Each row is a point on a tangle of strands that fork and nearly touch. The rows are in no order.
In the rows, 128 means zero.
Two points are linked if the straight distance between their rows is under 124. Some points are linked to none.
J172: 137 140 197 120 162 113 173  96 125 105 136 121 133 132 125  98 109 133 102 135 184 151 115 132  96 102 163  90 152 137 147 129 176
J578: 165 136 107 120 103 137 104 149 116 128 114 136 109 122 101  99 132 137 143 125 112 136 116 127 128 148 118 142 112 114 106 100  64
J396: 150 167 118 142 163 148 119 128 138 160 127 122 141 134 146 136 128 164 124 115 136 134 107  94 136 156 144 193 145 140 179 134 113
J913: 117 151 123 156 120 106 119 105 139  98 135  91 128 124 124 141 148 126 121 134 169  90 118 116 143 145 144  91 154 154 165 144 184
J88: 108 117 144 150  88 151 168 118 114 200 134 119 140 152 147 151  73 131 145 150 152 147 122 111 139 173 153 111 149 143 140 134  90
J671: 152 139  61 154 152 103  79 111 106 160 100 162 137 119 149 142 135 154 146 137  89 122 125 116 121 162 142 160 119 120 141 150 146
J316: 140 130 110 134 158 130 105 118  93 112 145 136 189 127 118 145 142 141 118 141 118 146 101 192 151 110 155  98 100  97 173  97 154
J75: 123 135 133 119 149 142 104 132 113 112 119 149 127 106 136 127 127 127 152 104 106 136 117 131 124 115 119 145  93 175 152 151 136
J811: 131 131 107 143 111  93 110  68 109 142 156 141 125 121  94 122 129 146 116 122 139  87 140 153 148 166 146 152 148 133 177 139 174
J910: 125 114 117 111 124  79 104  73 114 144 143 106 145 106 110 181 152 164 125 144 154 112 135 160 151 141 130 140 136 136 169 161 200
J39: 161 103 133  95 161 172 173 149 115 124 132 132 128 106 153 117 149 130 144 129 130 114  94 149  84 117 152 143  86 178 129 201 134
J198: 158 160 142 132 134 172 144 173 151 114 106 116 152 102 141 125 106  97 137 106 171 148 107  81 135 111 107 149 103 126 140 106  97
J389: 101  94  88 149 101 145 105 124 146 117 126 103 107 156 166 139 179 163  94 153 113  94 107 150 146 143 120  78 125 187 116 179 167
J886:  98 142 146 139  93  75 124 105  97 108 136 158  97 140  92 129 121 123 101 121 115 121 148 161 119 119 132 112 157 144 142 115 164
J16: 151 137 147  82  80 140 156 131 103 126 146 107 145 133  84 117 127 110 145 118 165 169 140 156 111 111 127 109  92  90 103  99  79
J805: 113 128 128 144 135  73 137 129 107 154 106 137 143  93 129 186  74  93 159 146 108 103 138 106 123 181 170 128 128  73 118 138 110
J21: 104 134 107 151 130 127 120 146 157 125 152 125 126 157 124 140 117  96 138  88 118 112 158 124 152 109 113 136 129 135 103 118 142
J351: 143 152 107 104 100 132 138 133 113 128 137 125 108 138  51 118 132 129 150 106 158 131 147 147 127 149 147 128 109 109 116 106  65
J521: 105 121  87 151 120  91 125 153 126 145 102 159 136 136 141 167  91  95 118 125  94 111 150  89 134 180 157 132 137  77 113 110 100
J821: 121 121 144 134  91 124  97 107  96 113 134 139 117 131 118 115 144 148  92 144 112 163 119 151 143 104 110 101 152 145 169  97 156
J259: 123 158 130 161 160 134 138 154 159 143 108  87 127 115 171 126  95  67 164 129 111 138 158  99 110 138 163 126 101  96  99 120  95
J889: 140 102 176  88 101 148 147 126  81  89 130 149 150 109 156 112 123 113 130 135 140 179  68 143 106  95 112 117 103 174 139 131 134
J503: 125 125 155 101 132 122 139 175 165 115 141 108 104 109 113 145 141 165  84 119 159 115 118 120 120  93 100 169 156 120 153 135 144
J18: 140 162 153 118 138 127 160 122 102  78 137 167 135 128 101 139 124 129 134  84 129 138 143 160 100 118 130 157 116 104 121 105 124
J355: 119 127 119 155  87 140 101 103 104 175 121 111 136 144 168 160 122 167 135 181 109 151 147 127 150 162 113  58 154 120  98 121 119
J572: 154 136 139 100 184  96 110  91 159 108 139  83 153 102 116 133 149 115 147 144 157 156 124 161 130  80 138 114 108 136 185 126 220
J61: 120 106 126 126 126 105 118 136 144 107 145 122 115 140 118 157 155 134  75 109 133 104 100 160 128 101 118 137 132 147 171 140 156
J643: 104 134 113 168  92 109 106 118 144  87 146 134 106 154  92 111 131 120 118  92 102  94 154 127 162 124  73 135 162 126 110 100 159
J955: 147 181 141 148 168 189 150 149 141 149 129  99 179 115 153 127 121 131 164 123 160 159 130  87 148  97  97 169 126 116 150 111 114
J584:  88  96 152 106 105 148 158  99 159 172 179 126 103 138 148 130  89 146 177 114 169 123 144  84 133 159 133 135 161 178 158 165 157
J425:  97  80 114 109  75 121  95 141 158 150 122 106 101 138 131 162 177 178  77 141 110 111 141 154 133 122 101  89 136 166 126 173 141
J228: 123 132 143 130 136 120 154 152 128 123 105 119 145 109 143 148  72  53 144 106 133 143 117 100  92 139 153 140  99 131 112 127  88
J211: 121  80 126 106 103 115 121 147 148 132 104 136 103 125 139 113 170 136 108 156  89 106 148 134 119  93  87  87 121 125  47 151 102
J127: 148 119 151 102  95 136 145 136  83 147 129  90 163 105 119 113 121  86 133 170 173 159 117 131 136 108 115  94  88 106 103 112  74
J306: 144 131 101 153 144 170 147 154 153 167 151 118 165 144 147 125 165 180 109 145 141  80 122 124 158 153 119 157 149 103 134 149 134
J765:  84 117 161 125 130 137 117 128 137 133 123 127  96 160 165 100 139 139  99 159 118 151 133 146 120  91 101  84 142 144 100 117 119
J482: 162 138 142 125 124 166 163 156 104 153 109  87 163 105 135 116 109 100 144 131 190 145  96  94 112 110 139 101  76 120 130 103  84
J109: 143 126 203 127 157 153 194 103 104  93 125 135 139 141 138  76 106 123 129 117 148 150  98 131 108  99 145 133 153 144 142 109 136
J667: 135 113 124 161 108 125 130 142 130  81 113 150 124 102 149  86 118  79 126 131 108  88 106 106 141 106 100 109 122 124  89 107 113
J270: 166 122 113 131 152 153 127 118 149  84 172 112 163 132 111  95 174 136 107 116 169 105  88 161 151  98 182 113 134 120 168 123 166
J665: 166 125  57 112 111 129  96 138 128 128 144 170 109 117  91  98 147 131 149 104  91  95 120 149 136 181 147 168 102 138 122 155 124
J468: 124 104 158 105 141 146 167 144 153 103 138 132 131 126 130 130 126 160  94 115 172 126 102  88 118  95 128 157 155 178 164 172 158
J517: 142 141 181 108 162 114 153 104 138 116 132 110 112 115 131 105 127 120 141 138 137 137 155 138 108 113 127 130 133 165 136 152 177
J915: 110 119 110  84 131  84 109 110  93 158  87 143 123 122 102 123 144 115 131 146  81 141 126 131 107 112 114 100 109  75  59 124  73
J44: 128 139 108 121 136 147 153 138 135 169 122 126 113 157 129 120 132 161 105 143 133 131 131 115 108 173 144 200 143 117 141 146  72
J177:  93 119 149 147  95  96  94 143 143 128 109 103 107 125 142 151 100  76 121 149 127 140 152 110 118 130 105  81 133 102  62 110  90
J434: 123 105 106 154 141 148 131 134 148 134 132 112 131 155 161 148 165 172  99 167 121  69 114 135 145 151 120 110 167 129 133 152 167
J629: 118 132 150  75 139 143 135 142 190 184 152 104  87 108 129 128 141 176 153 129 169 131 167  89 141 136 104 162 141 147 134 165 127
J294: 118 143 142 160 114 116 121 128 136  71 133 123 119 116 113 125 136 120 127 102 127  71 121 107 171 135 108 124 165 141 147 110 174
J244: 163 157 138 145 169 196 135 139 142 104 114 120 152 123 128  58 141 155 127 103 125 133 109 111 133 114 147 153 136 133 141 104 105
J514:  95 102 151 120 114 153 169 151 153  99 168 121 130 163 115 127 131 116 103  85 158 119 101  96 148 107 101 133 152 180 139 127 154
J747: 128 149 115 115 161 100  99 155 140 145  89 131 105 103 130 136 108  95 152 112  90 147 156  88  99 129 145 135  95  92  88 110  77
J693:  84 136 131 155 105 111  76 128 138 146  86 116  91 133 147 166 108 119  98 142  95 173 146  97 109 132 124 113 136 123 106 117  78
J684: 152 131 192 113 134 131 180 121  95  83 134 158 146 127 128 140 111 143 127 121 121 161  98 152 110 111 116 149 147 113 143  83 148
J622: 162 148 105 145 147 176 123 174 144 106 103 146 121 113 126  89 140 133 107 113 117 106 119 115 110 116 144 151 107 119 119 114  67
J114:  99  98 128 152 106  75 112 125 132 121 110 134 112 149 147 117 120  92 125 159 101 141 173 129 126  98  78  89 132  89  34  94 115
J216: 156  90 101  79 109 111 119 152 128 115 117 168  85  80 134  71 120 106 161 136  60 124 135  92 131 174 115 114 110 117  69 121 101
J834: 103 135 164 110 109  80 106 121 118  70 123 117 115 114  88 154 122 108  99  99 136 131 109 155 121  96 130 104 121 161 171 118 159
J445: 115 133 155 148 118 132 121 123 141 113 138 102 128 149 132 102 138 152  72 154 128 160 126 140 129  79  97  92 167 118 135  79 138
J874: 145 146 160 154 148 104 145 132  91 138 112 124 161 104 138 146  65  83 168 151 136 132 117 117 120 158 151 111 117 115 115 116 111
J140: 163 116 111 147 120 109 117 136 130  98  95 156 115  73 110  74 111 100 164 131  86 100 128 101 137 149 111 111 114  89  78  98 128
J571: 163 135 118 137 155 165 117 118 151  88 146 121 145 124 116  47 179 159 118 111 131 101  99 146 150  88 125 139 125 121 162 108 150
J591: 115 134  69 171 129  96  88 140 114 134  94 176 118 120 140 143 110 130 133 117  51 121 118  84 132 177 143 147 134  80 119 120 139
J191: 148 137 115 148 127 121  83 103 102 120 134 139 147 142 118 114 150 167  77 150 106 141 116 182 152 134 153 121 140 107 185 106 165
J857: 123 132 126 124 157 124 142 150 109  50 103 177 145 143 117 181 120 111 117  68  96 127 123 155  95  82 116 175  90 115 113 109 130
J418: 127 120 130 132 112 146 134 139 170 162 151 117 110 138 135 110 156 164 133 140 131 111 158 120 154 130 105 151 146 124 122 152 124
J28: 135  71  86 122 137 111 141 144 170 101 140 146 105 141 127 108 171 117 125  80  85  71 139 149 102 158 134 159 116 158  84 174 132
J508: 133 161 104 144 189 175 137 139 130 154 137 112 164 150 177 136 134 133 129 119 141 142 114 125 141 111 123 159 127 139 184 139 136
J924: 143 132  88 135 148 132  96 115 110 160 127 141 130 126 138 134 147 131 148 132 135 117 130 161 124 139 159 159  97 155 154 155 139
J656: 115 137 122 154 121 123  56 110 123 165  82 107 118 123 179 174 120 151 125 174 122 169 151 105 144 156 145  77 137 123 115 138  94
J683: 112  99 115 123 105  87 124 139 113 129  86 168 117 154 123 104 148 131  94 157  77 119 138 151 117  98 100  97 131  83  54 109 112
J312: 142 117  74 135 101 137 128 120 133 128 168 147 120 121  66 114 134 125 182  96 131  72 153 146 161 164 140 155 119 127 127 139 143
J103:  97 121 137 155 111 178 165 122 156 174 165 117 130 174 152 119  86 122 155 125 161 144 140  82 140 166 139 116 162 178 144 134 129
J408: 153 136 136  80 154 131 165 152 111 143  96 144 101 118 125 135 140 131 139 142 106 171 111 126  80 141 163 152 105 100  82 135  45
J165: 143 117  95 139 123 195 132 124 149 154 171 129 169 163 129  82 156 165 111 113 182 126 100 109 146 143 127 112 149 173 182 163 167
J152: 150 142 143 127 156 135 128 119 149 111 143  82 168 109 125 131 152 119 127 136 180  96 106 133 138 111 155 103 115 119 172 130 188
J542:  81 111 131 128 117 137 132  97 140 152 177 122 113 153 153 166 105 128 166 139 121 123 169 127 148 168 126 119 146 155 123 168 169
J509: 116 141 111  79 139  78  90 116  90 153  77 151 117  96 118 161 119  96 153 132  96 180 135 100 113 137 126 136 109  84  87 111  59
J328: 120 151 145 142 127 113 100 134 147  86 110 108 125 111 102 119 113 101  87 112 137 128 124 125 138  52  87 100 104  87 113  80 133
J585: 102 142 140 153 125 136 135 104 122 164 146 112 147 156 154 164 126 145 155 180 141 135 172 134 162 137 120 102 145 121 107 134 156
J842:  81 136 132 166 108 108 150 109  87 157 137 126 140 165 146 181  63  83 124 137 147 150 143 136 119 166 147 100 146 128 138 115 100
J414: 115 142 109 135  79 123 137 103  96 145 178 143 128 136  77 136  95 116 166  94 162  82 149 133 155 164 147 145 129 146 158 127 157
J786: 120 117 106 124 119 119 125 152 119  70 122 154 143 124 122 149 118  72 144  87 106 111 129 126 127  96 103 142 115 121  83 102 123
J698: 162 126 159  91 168 110 124  96 113 125 106 145 119  90 125 122 124 115 178 139 105 148 134 136 105 112 115 125  99 172 134 144 154
J17: 149 139 112  86 149 116 154 128 126 169  92 147  82 130 119 143 134 165 121 147 121 135 130 144  87 173 188 184 139  88 116 143  53
J737:  93 100 147  92 106 135 104 144 153 157 114 122  85 147 135 118 176 149  85 150 112 140 141 141 106 103  83 117 139 157 106 160 101
J540: 132 153 141 108 174 151 157 103 119 144 150 143 116 155 129 124 115 156 142 100 136 173 156 163  88 123 144 216 134 143 161 142 126
J163: 121 109 133 114 129 111 134 106 115 145 158 105 169 133 104 171 125 147 129 146 142 144 129 176 147 116 127 112 123 106 167 125 169

Follow the links from the first point to the second, and from the first to the third. Name the last point that the two ways share.
J88, J786, J468 | J683
J434, J910, J786 | J737
J503, J924, J629 | J737
J389, J667, J842 | J683
J61, J434, J414 | J821
J915, J468, J811 | J821
J924, J198, J140 | J786
J191, J913, J140 | J786

A fork is a point with three links, a tip a point with one. Leave the first point through the second and follow the links. Name the first fork or tip that comes.
J684, J109 | J683
J16, J127 | J408
J955, J198 | J152
J177, J693 | J842
J915, J509 | J786
